Each row is a point on a landscape with many valleys, with its height.
From any point a ball rolls to the lowest of the 4 points nearest to it. It stops when none of these is lower. Distance is the straight distance between rows; heights are no part of it.
(106): [ 98 145  93 130  59 130 119 150 116 128 109 130 127 125 144 162 102 133
  89 137 122 130 109 153 192 116 136 107 116 131 124 148 134 122 125  93
 150 135 120 192 127 147 148 143 141 177 103  95 143  83  95 144 147 132
 107 127 108 116  92 130  84 107 129 153]  h=32.4
(1053): [153 114 167 128 103 117 184 112 135 112 180  95 123 185 120 102  67 114
  84 135 171 170 100  82 114 125 133 133  93 135 151 117  88 169 104 132
  92 161  88 131 149 139 120 173  94  46 154 130 115 159 152 119 102 114
 112 137 117 127 107 114 108 126 141 177]  h=62.2
(1047): [153 140 160 148 125 158  89 145 125 108  98 101 158  66 133 146 211 145
 164 130 121 113 160 112  97 146 116 189 187 119 141 155 147 115 123 140
 173 113 159 138  80 121 118  99 167 210  92 149 141 111 149 110 161 141
 144 129 155 115 170 138 185 160 125  36]  h=78.2
(153): [141 132 130 152 137 134 109 135 107 132 102 136 152  91 125 120 198 150
 161 128 110 121 131 114 124 149 106 154 169 132 126 150 160 108 123 152
 169 100 144 126 104 121 135 113 153 180  82 143 150 131 108 115 147 149
 153 132 175 122 157 123 158 143 124  55]  h=56.3
(449): [114 147 124 116 185 118  80 100 170 156 123 196 123  91 141 126 223 187
 177 143  91 101 114 148 126 103 147  80 122  93 137 148 138  87 143 149
 102 105 156 110 142 115 186 117 172 137 112 145 103 101 153 152 137 135
 169 136 127 155 167 103 202 165 139 103]  h=27.4
(818): [ 96 132 100 131  62 138 104 128 134 136 103 165 110  80 152 142 115 160
  92 140 125 126 114 158 202 110 104  75 122 120 127 139 107 115 129  74
 185 145 179 190 140 125 148 124 171 207  93  84 153  97  70 138 169 111
  96 109  98 101 113 142 108  98 131 152]  h=21.4
(456): [144  76 167  94  95 136 174 122 132 125 204  51 125 188 116 131  12  96
  69 147 178 160 143  83 132 150 173 177 165 160 148 113 116 183 129  79
 133 168  88 125 130 150 117 177 122  84 172 111 150 142 139 126 100 118
 125 127 112 147 109 138  67  88 125 164]  h=22.6
(143): [168 109 126 105 162 100 151 154 111 113 120  61 136 132 108 143 101  37
 144  97 119 114 194 144  81 176 112 194 168 141 102 113 171 149 120 108
 153 113 104 123  98 117  92 115  98 135 164 115 125 183 121  67 107 147
 111 139 120 131 127 159  81  82 114  79]  h=85.6
(245): [141  99 136 106 151 107 172 140 111 111 123  58 132 137 115 123  80  64
 125 114 157 129 157 123  88 153 126 161 152 152 122 117 155 171 114 106
 104 112 105 123 104 128  95 146  88 109 171  88 149 190 128  94 100 137
 117 153 101 146 108 161  86 101 131 131]  h=12.2
(797): [155 109 140 124 166 128 144 142 111 114 134  74 150 132 114 145 142  54
 170  96 135 123 164 131 108 185 116 176 148 132 114 133 175 137 112 147
 122  93 122 100  93 108  89 104 117 135 150 132 129 172 121  90 126 167
 143 139 145 114 155 144 109 128 119  85]  h=89.4
(348): [135 144 102 147  67 116 138 140 131 118 114 118 117 148 143 157 103 143
  97 151 123 122 100 141 179 127 133 112 120 143 130 140 136 113 117 107
 153 135 114 162 131 134 143 154 126 171 117 104 142 100 112 135 144 142
 104 123 115 123 106 157 103  93 122 155]  h=32.9
(401): [146 135 127 147 190 132  57 106 144 121  99 175 145  90 141 102 213 209
 175 123 104 126 110 124 107  97 130 129 149 108 129 156 127  96 137 175
 121 130 168 118 122  98 166 106 164 154 104 186 118 108 146 146 145 124
 173 144 147 134 196 106 195 150 145  82]  h=62.9
(954): [150 125 142 139 189 115 113 121 148 151 128 145 138 116 120 112 189 140
 186 103 100 128 130 101 101 149 129 151 125 146 113 139 142 104 107 158
 106 107 129  86 124 122 126 127 121 118 124 163 112 155 146 123 143 154
 161 158 159 133 162 106 152 172 137 119]  h=48.9
(484): [155 123 114 131 108 150 139 168 116 114  94 106 159  99 135 164 137  83
 135 148 114  86 157 131 132 151 121 170 180 149 112 139 172  98 140 125
 175  97 138 139  91 113 116 113 134 194  98 124 144 137  92  86 129 150
 108 136 134 115 139 147 105 105 102  86]  h=60.8
(995): [137 161 117 138 202  98 110  93 154 159 141 174 130 127 135 108 162 157
 176 131 124 120 123 126 127  95 135 104 100 107 135 123 113 120 128 157
  75 118 101  70 178 132 148 127  95  86 136 171 112 128 163 148 127 124
 155 155 162 137 138 119 182 196 128 153]  h=25.8
(958): [103 144 107 143  73 133 112 153 129 143  99 166 103 108 144 131 129 155
  98 133 125 136 106 161 188 101 110  76 114 122 116 151 118  94 117  97
 169 138 137 175 125 134 140 134 151 168 110  98 138 111  95 165 149  98
 112 104 118 114 118 156 112 114 107 158]  h=23.5
(363): [138 108 154 125 130 103 179 129 126 105 132  99 123 165 116 106  62  87
 108 120 158 143 132  99 111 126 139 147 124 174 141 114 123 173 105  96
 112 143  86 118 132 154  97 150  87  70 175 106 146 172 143 133  97 129
 131 144 119 140 111 135  83 129 137 170]  h=76.5
(207): [155 134 132 141 130 162 101 156 126 131 110 118 168  93 129 155 181 113
 156 112 122 101 159 127 115 153 115 177 177 126 119 126 169 128 124 147
 164  92 128 133  98 110 111 116 145 178 107 126 132 134 111  85 135 151
 131 121 142 113 167 150 115 128 100  64]  h=75.7
(631): [ 70 144  89 124  60 179  98 120 147 168 105 219  94  69 122 145 145 148
 115 150 114 107 115 168 195 103 112  45  80  92 148 127  69  98 138  80
 157 107 190 184 146 105 138  88 201 220  83  99 143 115  66 140 169 100
 101  99 104 111 116 119 163 119 127 145]  h=17.9
(981): [144  89 120 102 108 124 160 153  92 103 113  36 118 134 122 144  82  54
 129 132 133  99 159 149 141 147 112 190 160 147 116 137 192 154 147  91
 151 109  91 129  64 137  99 119  95 143 137 109 141 147  76  74 116 147
  95 139  90 107 102 170  76  71 103 112]  h=40.0
(24): [ 63 147 101 123  87 151 101 119 148 177 110 187  91  67 127 114 157 167
 104 147 112 131 110 184 175 105 129  57  93  80 141 119  83  90 115 117
 137 162 174 177 148 118 135  87 190 168  95 100 126 104  99 151 162  81
 108  89 117 112 123 111 172 135 138 162]  h=16.3
(871): [120  82 169 108  90 122 174 135 137 121 200  76 111 195 129 119  28 115
  57 131 147 173 123  75 119 138 166 159 128 143 134  97 115 191 114  98
 109 153 105 132 141 130 107 171 112  63 170 129 130 128 139 116 104 106
 104 115 122 134 137 139  80 104 112 173]  h=28.2
(606): [128 131 157 129 208  93 156 113 137 123 172 106 132 123  98  83  98  87
 172  72 116 134 145 105  65 155  97 157 145 150 111 128 116 137  98 138
  98  97 105  67 151 103  79 114  61  62 181 103 127 196 166 113  99 150
 140 177 134 151 135 139 111 146 170 136]  h=54.8
(522): [138 140 120 152 124 101 127 139 146 154 111 163 107 143 129 119 154 140
 141 134 113 118 111 136 147 102 155  87 103 128 106 148 143  99 128 152
 118 133 138 111 142 141 142 122  89 122 112 135 116 127 126 153 140 127
 127 129 129 127 118 137 135 150 120 148]  h=32.5
(441): [ 60 130  98 118 114 154  92 108 151 174 101 213 103  61 103 126 172 163
 142 160  90 126 108 169 150 124 102  67 121  87 145 137  92 112 138  92
 151  93 239 165 162 111 156  89 232 201  83 116 129 124  83 141 170  92
 126 104 126 125 175 103 175 125 123 130]  h=22.9
(767): [151 139 153 161 146 145  98 129 121 116 104 134 174  90 142 154 209 154
 190 128 133 112 125 104  87 132 120 170 171 123 128 130 158  99 113 159
 138 116 146 124  99 122 124 118 144 169  98 157 143 128 125 112 153 136
 174 127 159 110 179 132 170 143 141  55]  h=71.8
(723): [156 124 137 110 158 106 167 153 126 127 133  95 125 139 107 120  96  68
 150 111 135 125 152 112 104 168 125 151 152 158 113 136 150 143 113 113
  98 121 110 115  95 130  89 130  76 107 154 102 122 192 118 114  94 132
 127 150 117 158 119 131 126 121 132 138]  h=59.6
(600): [ 46 137  89 128 113 174 104 106 140 176 112 201  78  98 131 124 176 184
 101 164 128 134 106 196 172  99 111  34  45  88 166  97  60  88 135 158
 141 173 176 175 170 137 140  93 180 122 131 124 109  90 128 170 148  79
 109  79  79 126  92  80 180 150 135 186]  h=19.4
(751): [135 125 104 108  68 120 134 154  98 118 117 100 120 154 135 174  76 103
 102 157 140 115 116 131 174 126 140 142 142 145 136 157 134 147 151  84
 145 123 105 172  98 160 139 147 120 171 100 102 156 103 108 122 147 138
  98 113 114 129 109 149  68  70 112 155]  h=46.0
(605): [156 108 116 111 163 128 129 167  92 106 131  34 152 100  94 130  96  34
 144 126 149 105 216 145  62 195  94 216 189 115 100 105 187 145 141  99
 152 117 106  97  92  93  95  90 111 170 142 124 107 149 109  76 108 148
  88 134 107 102 145 175 102  75 110  53]  h=85.2
(614): [149 135 168 137 191 138  73  70 134 117 100 155 148  94 150 117 205 177
 190 126 112 122 116 102 103 124 114 148 150 101 138 148 123  98 129 192
 113 128 154 103 108 107 163 127 160 116 125 190 119 112 133 132 140 148
 192 143 142 124 200  83 205 174 149  82]  h=50.2
(627): [135 158 131 135 175 138  73 103 142 122  87 181 153  81 137 112 211 175
 177 135  99 130 111 121 112 114 113 151 166 113 149 148 114  85 130 156
 126  96 168 105 121 110 157 106 166 164  88 177 139 109 115 140 149 134
 177 142 161 132 191 115 192 173 148  56]  h=69.1
(931): [144 120 134 120  64 134 152 152 111 108 121 110 111 148 134 182  52 118
  76 152 123 104 110 133 186 134 147 127 148 138 150 138 142 162 149  77
 171 117 114 205 123 134 142 146 132 182 109 116 163  54  90 125 150 132
 121 110 121  91 105 170  56  81 111 141]  h=46.9
(32): [180 128 144 127 156 152 122 157 106  92 107  67 160 110 111 134 158  98
 161  99 141 105 195 117  64 181 104 195 169 126 131 131 174 133 133 132
 147 137 131 114  99 104  99  93 138 174  94 147 124 142 137  79 144 163
 120 151 142  99 159 150 160 137 122  33]  h=88.6
(948): [ 83 142  98 144 103 142  90 121 140 151 106 187 102 126 140 114 156 170
 107 130 110 133  97 169 162 105 122  50  71  97 118 100 105 110 122 145
 124 158 145 168 158 142 151 114 150 130 108 105 112  96 142 172 127  95
 127 111 126 124  94 117 140 140 132 164]  h=25.6
(215): [108 163 104 146 117 117 113 113 127 123 124 170 121 167 139  99 146 167
 120 146 147 141  95 140 122  89 135  71  54  96 119  91  82 115 152 168
 100 185 127 131 169 178 147 125 102  79 159 145  88  91 184 161 116 109
 125 110 129 119  91 100 154 162 124 175]  h=36.4
(75): [137 125 136 130 129 108 135 143 135 144 106 132 144 149 120 134 147 125
 150 131 127 112 127 120 157 128 121 124 122 145 123 139 147 107 113 148
 123 117  93 118 108 132 114 130 102 125 123 121 133 155 123 125 133 139
 126 127 129 145 118 115 120 138 129 137]  h=7.6
(5): [149 102 114 118  72 122 159 142 110 101 100  72 121 153 137 187  78  93
 115 133 127 112 122 131 173 132 129 162 158 167 139 148 181 142 145  91
 141 127  79 171  88 146 132 150 120 162 116 104 161 103  61  85 145 141
 104 132 113  98 107 169  52  71 100 126]  h=54.6
(881): [135 146 133 142 204 132  99 101 152 150 130 164 153 118 137 127 184 166
 187 116  97 109 109 107 121 118 143 113 139 129 134 139 134  93 122 173
  88 117 133  87 127 120 143 119 134 107 119 164 121 124 145 145 138 157
 171 139 154 140 172 102 183 195 123 127]  h=37.9
(681): [148 134 137 143 157 118 121 141 132 143 113 126 165 103 122 153 167 125
 182  98 121 100 153 110  98 150 115 164 151 127 123 130 142 118 105 143
 135 103 129 108 104 124 113 117 114 151 103 141 120 155 139 113 144 137
 150 139 149 126 166 124 145 157 139  86]  h=77.6
(295): [147  93 166  91  85 130 175 142 109 105 166  38 102 197 113 144  41  73
  64 158 157 152 134 115 148 139 141 179 153 153 157 127 162 187 121  68
 148 145  97 145 129 133 114 159 125 133 160 110 153 110 110 113 119 126
 112 119 111 125 106 161  59  75 108 133]  h=18.5
(1068): [149 142 149 137 225  98 119  81 147 121 153 157 127 107 107 113 147 108
 197  75 132 121 133 107  95 140 103 148 119 109 124 125 130 129 106 165
  85 105 115  38 138 105 107 115  88  64 152 154 118 149 153 114 117 149
 174 163 129 128 152  95 183 166 155 154]  h=56.9
(695): [149 148 100 138 117 111 124 153 127 142 110 143 138 114 125 152 157 124
 142 128 116 106 135 122 151 116 131 122 131 144 130 143 140 106 123 124
 148  94 113 137 100 124 116 122 129 156 101 117 139 123 104 130 121 149
 120 136 149 131 132 133 119 135 111  97]  h=55.6
(763): [150 130 107 145  95 142 118 160 119 127  91 137 141 100 137 152 167 131
 124 130 102 100 128 131 163 141 128 115 140 142 121 146 147  96 125 125
 164  96 139 139 108 109 132 116 152 182  85  98 157 129  90 102 140 127
 123 122 125 114 138 138 111 111 116  89]  h=40.9
(902): [150 120 126 111 101 117 160 142 111 114 148  94 114 182 113 157  78 102
  98 145 153 142 115 118 159 139 133 150 135 164 120 123 139 150 112 100
 113 129  83 155 100 135 106 146 100 112 114 126 165 145 101 111 124 128
 122 138 126 118  98 138  91 106 130 158]  h=34.2
(677): [ 83 140  89 135 122 162  96 134 151 179 114 196  99  76 127 126 157 189
 114 158 108 120  99 193 174  99 135  45  57  83 133 118  93 101 114 119
 127 145 184 158 169 127 135  96 187 142  95 112 124 115 116 175 163  92
 104  82 109 121  97 109 163 154 126 160]  h=16.4
(359): [106 173 119 125 179 137  80 105 149 158 121 207 125  90 137  97 191 186
 173 140  78 115  91 159 145  81 150  56  99  97 149 147 108  87 140 158
  86 135 162 102 163 139 173 115 155 115 142 153  92 111 163 169 124 132
 155 139 138 126 140  82 208 186 111 139]  h=10.6
(162): [152 161 130 119 236 112  88  55 129 137 135 179 138 123 135 115 194 159
 227 123 122 134 113 109 107 114 138 135 122 105 141 119 129 122 137 170
  97 108 134  28 163 107 144 129 114  82 127 187  95  90 170 130 139 155
 188 175 154 136 160  88 218 197 142 122]  h=33.3
(868): [ 74 138  95 127 129 160  98 109 142 186 122 206 111  63 126 108 173 182
 128 128 105 123  99 176 167 111 133  60  81  86 144 129 113  91 140 128
 148 129 171 162 158 133 156 110 178 163  87 108 117 118 103 159 157 105
 113 100 113 146 134 122 166 143 130 142]  h=15.1
(989): [129  96 126 106 178  76 152 142 114 108 153  57 128 135 110  93  52  57
 137  86 129 166 165 116  69 162 133 176 176 154 107 138 106 176 140  90
 110 106  92  95 128 124  93 170  65  66 199  94 153 187 135 121  86 130
 126 156 111 176 129 157  75 116 156 153]  h=30.3
(830): [105 155 144 158 153 154  65 105 129 106  95 160 156  70 129  93 221 197
 167 144 107 137 120 112  86 109 111 159 169 101 136 148 124 121 135 136
 159 132 202 155  85 108 151 101 186 206  87 196 152 117 137 153 138 131
 184 139 144 121 198 113 217 155 181  74]  h=79.9
(1006): [129 130 139 138 126 160  90 135 120 124 111 168 153  76 138 139 211 163
 170 130 100 109 136 123 100 137 117 143 166 110 118 160 127 118 136 144
 150 110 188 141 100  97 154 115 189 198  81 157 141 128 120 139 152 126
 149 147 160 126 188 126 172 145 126  50]  h=53.8
(912): [133 101 178 110  88 124 173 126 129 100 189  92 118 196 134  86  33 102
  65 141 175 162 125  90 128 139 161 143 109 155 150 111 101 184 124 125
  89 166  91 120 134 147 117 162 112  55 165 142 114 130 149 123 102 116
 107 124 127 128 105 105  93 113 146 155]  h=42.9
(225): [122 118 156 151  94 127 180 127 137 110 183 136 124 200 136 107  72 137
  68 106 171 169 103  67 118 112 155 111  86 137 158  89  86 162 142 136
 113 151 105 134 162 155 131 162 121  42 153 137 102 117 151 133 125 120
 107 107 141 147 107 109 104 131 130 169]  h=72.6
(598): [ 41 123 108 142 128 173  97  89 121 136 123 179 107 127 134 137 195 199
 117 156 140 154 101 195 122  88 127  34  58 100 159  92  55 103 168 179
 129 198 181 143 185 158 149  97 163  80 157 123 109  82 170 169 143  91
 111  88  97 120  80  74 189 148 118 190]  h=27.0
(943): [134  58 144  93  62 136 156 157 133 101 178  48 114 194 145 193  26  97
  57 185 163 122 126 123 164 132 151 171 154 155 162 140 160 184 152  57
 152 115  85 166 121 157 121 196 140 153 125 136 164  73  90 105 137 132
 117 121 118 102  83 167  73  71  84 160]  h=29.6
(340): [134 144 122 144  86 124 144 129 130 131 140 111 112 181 122 117  96 133
  90 141 148 143 114 115 161 115 131 133  99 143 138 115 113 143 117 117
 120 142  90 150 137 149 133 143 114  98 125 121 115 127 120 133 132 119
 113 110 120 132  87 130  97 126 151 162]  h=51.9
(503): [149  89 147 104  95 123 165 136 124 119 173  67 117 177 131 124  38  90
  78 141 173 150 129  89 128 116 141 173 142 164 144 124 149 192 130  86
 113 144  95 158 120 141 102 173 118 102 151 130 132 133 132 126 115 113
 116 118 115 134 105 138  76 104 126 167]  h=20.3
(159): [106 166 104 133 158 121  91 108 158 151 134 200 118 122 145 101 174 173
 153 133 116 111 114 162 137  79 137  64  81  98 130 122 113  97 139 146
  68 145 116  96 166 139 149 126 108  96 146 170 108  94 184 165 119 117
 139 131 139 141 119  94 181 174 122 161]  h=19.6
(483): [153 115 115 124 107 112 153 139 120 120  98  91 119 148 125 163  94  70
 120 140 136 117 140 122 151 134 107 157 142 163 124 142 161 139 117 107
 110 110 100 118  88 150 118 117 115 139 127 103 148 151 102  93 115 146
 124 124 109 139 117 156  79 101 121 128]  h=54.4
(527): [121 104 160 126  76 137 183 143 140 106 180 108 123 205 116 135  38 118
  43 135 177 170 110  87 122 127 161 132 102 159 144 104 106 159 139 131
 132 150  99 138 156 150 143 164 115  63 143 143 121 118 148 119 120 124
 123 113 128 114 100 114  91  84 111 168]  h=34.8
(829): [174 116 131 120 145 133 141 168 104 106 113  65 150  94  94 160 146  68
 155 119 139 111 199 145  73 182 111 212 172 143 104 129 193 139 137 139
 159 109 112 113  84  97  93 104 121 184 110 109 126 143 111  69 135 153
 104 137 132  97 141 159 122 123 117  45]  h=86.8
(856): [162 134 144 133 170 105 145 111 139 137 130 115 130 127 109 125 140 110
 173  92 141 106 145 117 115 149 110 148 129 137 103 103 167 128 102 144
 102 106 104  80  95 119 100 122  98 114 142 126 129 172 128  97  99 146
 150 148 137 136 141 132 130 161 137 113]  h=12.1
(971): [124 148 121 133 153 155  47 125 138 139 106 173 134  71 116 112 230 188
 152 138  90 123 109 129  89 127 126 128 177  98 132 157 115 105 119 124
 159  98 218 155  92  99 161 101 215 220  75 146 146 108 107 146 152 118
 147 120 143 131 177 118 181 134 144  63]  h=70.7
(558): [154 109 132 105 174 112 162 157 106  84 129  40 165 124  97 117 104  35
 176  85 121 112 210 147  47 180 123 213 164 131  83 104 170 165 148 120
 130 121 114  90 115 101  98 106  95 145 157 119 131 171 139  81  99 157
 109 140 118 136 137 175  81  80 124  79]  h=84.3
(957): [113 157 116 155  84 128 121 129 125 108 127 138 124 171 131 116 102 141
  99 129 151 155  91 129 151 103 134  96  76 144 125 126 105 133 119 135
 119 161  97 147 140 164 127 155 108  99 124 127 111 112 141 150 129 124
 100 110 142 124 100 105 127 127 137 170]  h=64.5
(155): [ 96 155  92 117 160 128  80 102 159 167 108 200 115  82 140 108 205 192
 163 154  80 119 115 162 154  82 132  62  84  86 112 137 117  87 139 136
 107 124 154 113 157 135 139 121 155 136 115 140  96 112 161 175 156 112
 136 118 130 142 130 109 182 180 126 124]  h=16.7
(137): [107 112 159 122  72 126 181 117 139 116 195 121 142 210 151 136  55 155
  42 123 167 178 108  75 119 114 163  96  94 141 136  94  84 149 153 163
 123 159 113 145 158 159 162 172 142  49 149 153 109  99 144 115 120 126
 102 100 132 104  94 115  91  85 112 160]  h=69.3
(1028): [152 166 133 142 160  83 150 114 145 150 142 151 135 143 123 124 137 135
 154 120 111 115 114  98 141 126 141 111 108 138 120 136 129 111 119 149
  82 118 111 111 124 125 124 129  74  73 132 149 102 155 148 121 112 150
 127 148 150 127 126 118 158 160 134 144]  h=49.1
(230): [120  86 158 119  57 142 181 128 126 130 228  91 149 215 142 155   9 129
  36 154 164 143 132  94 114 114 161 149 135 159 131 104 122 189 158 101
 145 172  99 116 137 146 152 195 145  83 138 129 128 118 114 107 113 128
 115  99 139 118 107 123  63  79  98 169]  h=18.4
(762): [131 118 139 112 199  86 157 121 119  99 152  75 158 117 124  84 100  72
 156  70 128 143 175 125  65 149 119 175 157 150  96 126 131 154 115 125
 105  96 109  82 125  99  84 136  68  72 195  96 139 193 138 104  83 154
 146 166 114 172 128 150 103 126 158 141]  h=41.1
(132): [164 147 129 144 145 136 128 143 119 138 124 118 162 106 121 158 178 109
 152  97 137 111 159 119  97 154 105 165 168 133 142 138 149 129 114 157
 150 105 142 112  94 117 115 129 124 164 105 117 127 150 128  88 131 162
 139 139 154 124 164 133 131 143 132  63]  h=85.9
(714): [146 141 155 123 197 114 102 103 136 143 113 156 129 118 146 119 193 147
 210 103 128 111 123  88 106 125 129 126 147 107 138 142 146  96 121 173
 111 118 145  63 125 126 133 111 111 112 121 177  85 131 144 122 155 142
 177 147 147 143 172  94 197 187 150 112]  h=39.4
(884): [131  89 170  95 126 108 168 118 131 100 177  78 121 150 105  72  38  99
  93 117 162 160 133  85 101 138 149 164 141 160 130 129 114 209 109  93
 103 145  88 107 136 140 100 163  66  48 204 125 139 167 163 115  91 111
 120 134 112 160 109 143  90 114 146 173]  h=79.8
(825): [144 160 123 139 123 115 146 119 148 138 136 144 112 143 125 115 115 119
 123 125 139 137 110 111 151 119 128 120  87 130 112 128 120 107 125 143
  93 131  97 129 141 141 123 126  74  81 132 141 126 154 145 141 112 117
 139 129 171 129 122 116 129 160 136 153]  h=52.6
(636): [142 111 129 126 206  98 147 122 112 108 141  95 136 122 107 127 125  88
 194  70 125 126 167 124  54 164  84 171 153 145  94 136 152 127  93 145
  97 100 121  86 118 110  88 114  92  99 150 106 131 191 138  98 102 158
 158 156 143 137 145 130 125 140 171 102]  h=66.7
(592): [134 163 127 130 191 128  73  86 149 161 117 181 150 102 139  84 217 187
 186 140  73 116 116 114 128  89 146  91 119  90 144 126 113  95 151 178
 107 115 168  85 149 115 171 109 147 139 143 205  95 100 168 146 124 143
 164 157 126 127 176  92 216 176 144 127]  h=28.3
(1036): [152 137 139 139 142 104 144 113 129 121 166 136 106 135 110 102 105 113
 119 123 143 139 116  96 126 144 115 125 101 143 145 115 113 141 118 123
  89 117  87 116 119 136 110 148  69  50 152 127 119 161 138 126 105 122
 128 144 132 138 127 114 108 142 145 165]  h=72.0
(688): [133 100 133 123 189  91 160 117  96  93 146  45 132 104 116  74  53  57
 142  67 107 162 185 142  48 160 129 186 202 160  87 154  94 186 132  88
 121 106 109  72 152  89  96 172  27  39 202  86 158 193 173 118  74 132
 116 177  98 190 144 152  57 139 155 156]  h=33.1
(1018): [ 86 156 107 124 129 140  79 104 173 173 104 204 113  62 118 123 182 196
 144 149  75 124 111 172 165  92 132  51 102  84 134 147 119  83 110 143
 119 112 181 147 155 122 160 108 181 172 110 137 115 120 121 184 155  98
 143 121 144 151 136 110 176 149 128 137]  h=12.5
(174): [124 150 126 146 112 120 115 126 147 156 107 177 128 131 149 121 150 176
 120 136 127 124  90 167 170 104 113  67  75 111 118 124 107  95 133 139
 110 154 134 123 155 146 139 125 139 117 125 123 115 109 150 198 128 104
 120 117 124 132  93 116 166 138 125 146]  h=24.4
(544): [ 79 148  99 119  53 148 127 137 109 121 102 137 105 141 140 163  98 149
  81 149 149 129  97 147 192 117 131  84 112 135 127 146 113 116 134 100
 178 154 157 188 145 141 153 126 157 175 100  89 130  74  80 152 150 128
  94  96 109 112  92 131 113 101 137 165]  h=26.8
(409): [148  94 114  96 121 114 171 151 114 113 115  67 104 145 134 134  73  47
 104 128 142 126 146 133 132 132 129 181 158 145 125 141 163 171 131  88
 114 117  77 132  94 131  86 135  91 130 149 116 145 150  90  86 103 139
 125 152  97 132 120 160  55  77 128 133]  h=31.5
(768): [130 151 134 128 153 135  88 117 123 169 100 184 142  89 138 139 194 187
 157 119  84 115 108 131 131 109 139  87 133 103 127 163  99  89 130 160
 144 116 184 118 118 101 152 112 164 171  91 147 134 114 125 159 145 121
 157 117 146 137 174 107 172 159 132  86]  h=46.5
(711): [172  91 112 120 164 116 152 170 101  88 120  31 139 112 112 113  70  27
 137 108 144 117 219 151  80 174  94 215 199 140  80 104 183 164 151 108
 149 122 102 104 115  91  96 100 101 148 156 103 140 162 114  80  85 133
  91 147 104 130 116 189  72  76  90  77]  h=85.1
(370): [132 124 107 139 109 136  98 125 140 130 101 177 135  97 140 141 196 155
 131 132  89 118 128 125 135 134 128 117 145 110 114 160 132  91 119 139
 149 103 169 132 109 103 137 112 163 177  80 122 139 118 110 126 149 121
 140 129 152 124 149 122 139 146 103  80]  h=28.7
(984): [152 143 131 156 143 136 109 112 134 138 109 159 161 106 134 139 191 142
 177 138 100 110 129 105 113 148 128 160 165 120 118 129 146  84 121 148
 145 104 155 115  96 107 125 120 158 160  87 150 122 133 127 123 129 135
 169 139 146 111 166 125 165 158 119  89]  h=61.7
(289): [ 82 136 133 133  92 139 156 117 118 131 158 139 113 197 159 113  98 188
  51 136 157 153 111 114 131  86 144  69  57 110 133  72  82 123 159 171
 141 166 120 155 177 159 161 135 145  72 150 140  93  78 166 144 131 101
  99 101 133 129  75 102 123 108 128 146]  h=83.3
(1013): [ 73 146 106 126 113 160 104  97 134 147 110 192  96 111 147 114 170 184
 121 156 113 131 107 193 148  92 129  23  64  95 148 103  76  79 131 159
 109 191 155 150 179 145 149 107 162 122 126 116 105  84 162 187 129  82
 111  79 115 121 101  91 183 163 108 174]  h=23.0
(247): [ 85 148 122 156  83 139 138 122 123 115 128 173 118 140 148 120 136 174
  90 144 136 144  78 141 154  96 139  54  64 121 125 103  97 108 140 148
 127 166 134 176 157 153 145 121 133 122 134 123 114  82 149 178 137 100
 111  97 123 129  81 113 129 136 134 169]  h=29.8
(11): [147  83 135 102 161 104 166 148  95  99 122  41 122 138 120 107  52  34
 119  97 133 141 171 144  91 176 108 189 199 131 102 124 147 179 131  87
  95 114  98  95 110 103  88 139  72  79 190 100 152 177 130  95  92 116
 120 143  94 174 109 183  64  84 122 118]  h=27.3
(380): [ 81 134  86 132  56 148 124 128 139 139 100 152  92 136 144 127 116 177
  80 142 132 136 102 154 177 102 136  74  88 102 138 122 112 121 117 131
 153 161 135 180 166 148 152 115 141 135 115 117 122  94 125 185 139 112
 104  93 117 107  78 124 119 123 133 156]  h=26.1
(599): [137 124 134 121  41 139 145 145 112  96 130  93 128 185 133 160  71 137
  64 150 144 128 103 128 180 116 142 121 115 157 134 138 124 137 137  98
 155 149 114 184 148 144 153 164 127 146 107 125 137  71 103 150 135 131
 122 116 134 114  79 128  83  79 126 153]  h=9.1
(1033): [103 129  97 134 101 146  93 126 133 160  96 182 122  79 116 135 176 168
 110 125  90 106  96 151 161 121 113  85 114 102 115 154 124  88 119 107
 147  89 172 153 129 113 138 116 175 186  94  97 129 127  94 155 155 113
 120 120 135 134 150 118 128 135 120 128]  h=16.2
(570): [155 120 125 124 108 132 147 156 113 122  94 107 135 124 118 171 117  71
 133 156 127 103 149 127 154 133 119 162 164 166 119 118 177 131 137 109
 155 117 104 134  86 144 100 111 117 155 111 112 162 150 106  94 119 146
 133 130 105 105 119 155  82  86  95 104]  h=60.5
(383): [160 101 133 121 175 101 136 161 100  93 123  62 145 128 106 131 103  40
 160  75 133 126 183 125  72 177 107 189 150 133  88 107 162 147  95 119
 121  90 111  75 119  91  98 128  92 135 145  99 130 180 133 104  92 152
 118 164 128 142 143 164  87 104 141  83]  h=81.4
(316): [122 138 147 144 113 121 152 107 123 126 173 140 109 194 146 109  73 130
  81 124 176 156  95  98 121 104 139 118  60 142 150 112  76 145 134 146
 113 162  87 109 145 168 133 141  93  38 159 145 110 126 167 142  98 105
 107 117 116 131  92 106 127 140 117 168]  h=83.7
(927): [ 61 142 130 144 106 163 121 122 123 144 136 176 101 152 146 130 142 177
  80 136 147 152  85 164 135  93 133  47  60 104 135  98  73 101 150 179
 123 180 147 147 175 163 162 104 146  87 141 112 105  89 157 176 140 101
 104  78 123 120  81 100 165 124 145 169]  h=33.0
(371): [134  93 153 111  66 134 164 153 109 103 160  80 123 193 146 156  38 123
  62 157 149 147 101  91 140 130 157 141 128 158 160 112 129 175 139  96
 143 160  83 141 139 141 123 172 135 123 139 119 123  99 132 117 118 136
 117 123 124 104 108 143  69  66 116 155]  h=11.8

Where does a ball stop that starts at each point below?
(714): (359)
(137): (371)
(1013): (1018)
(1053): (371)
(614): (359)
(225): (371)

Call two points neighbours if one is among the 4 nearest of the other. Go from one point of each pair to the other, from neighbour to neighbour, staying as low as possible. Name the highest point that can't be avoided.
(1018) and (75): (522)
(599) and (1018): (106)
(1018) and (359): (155)
(371) and (245): (902)
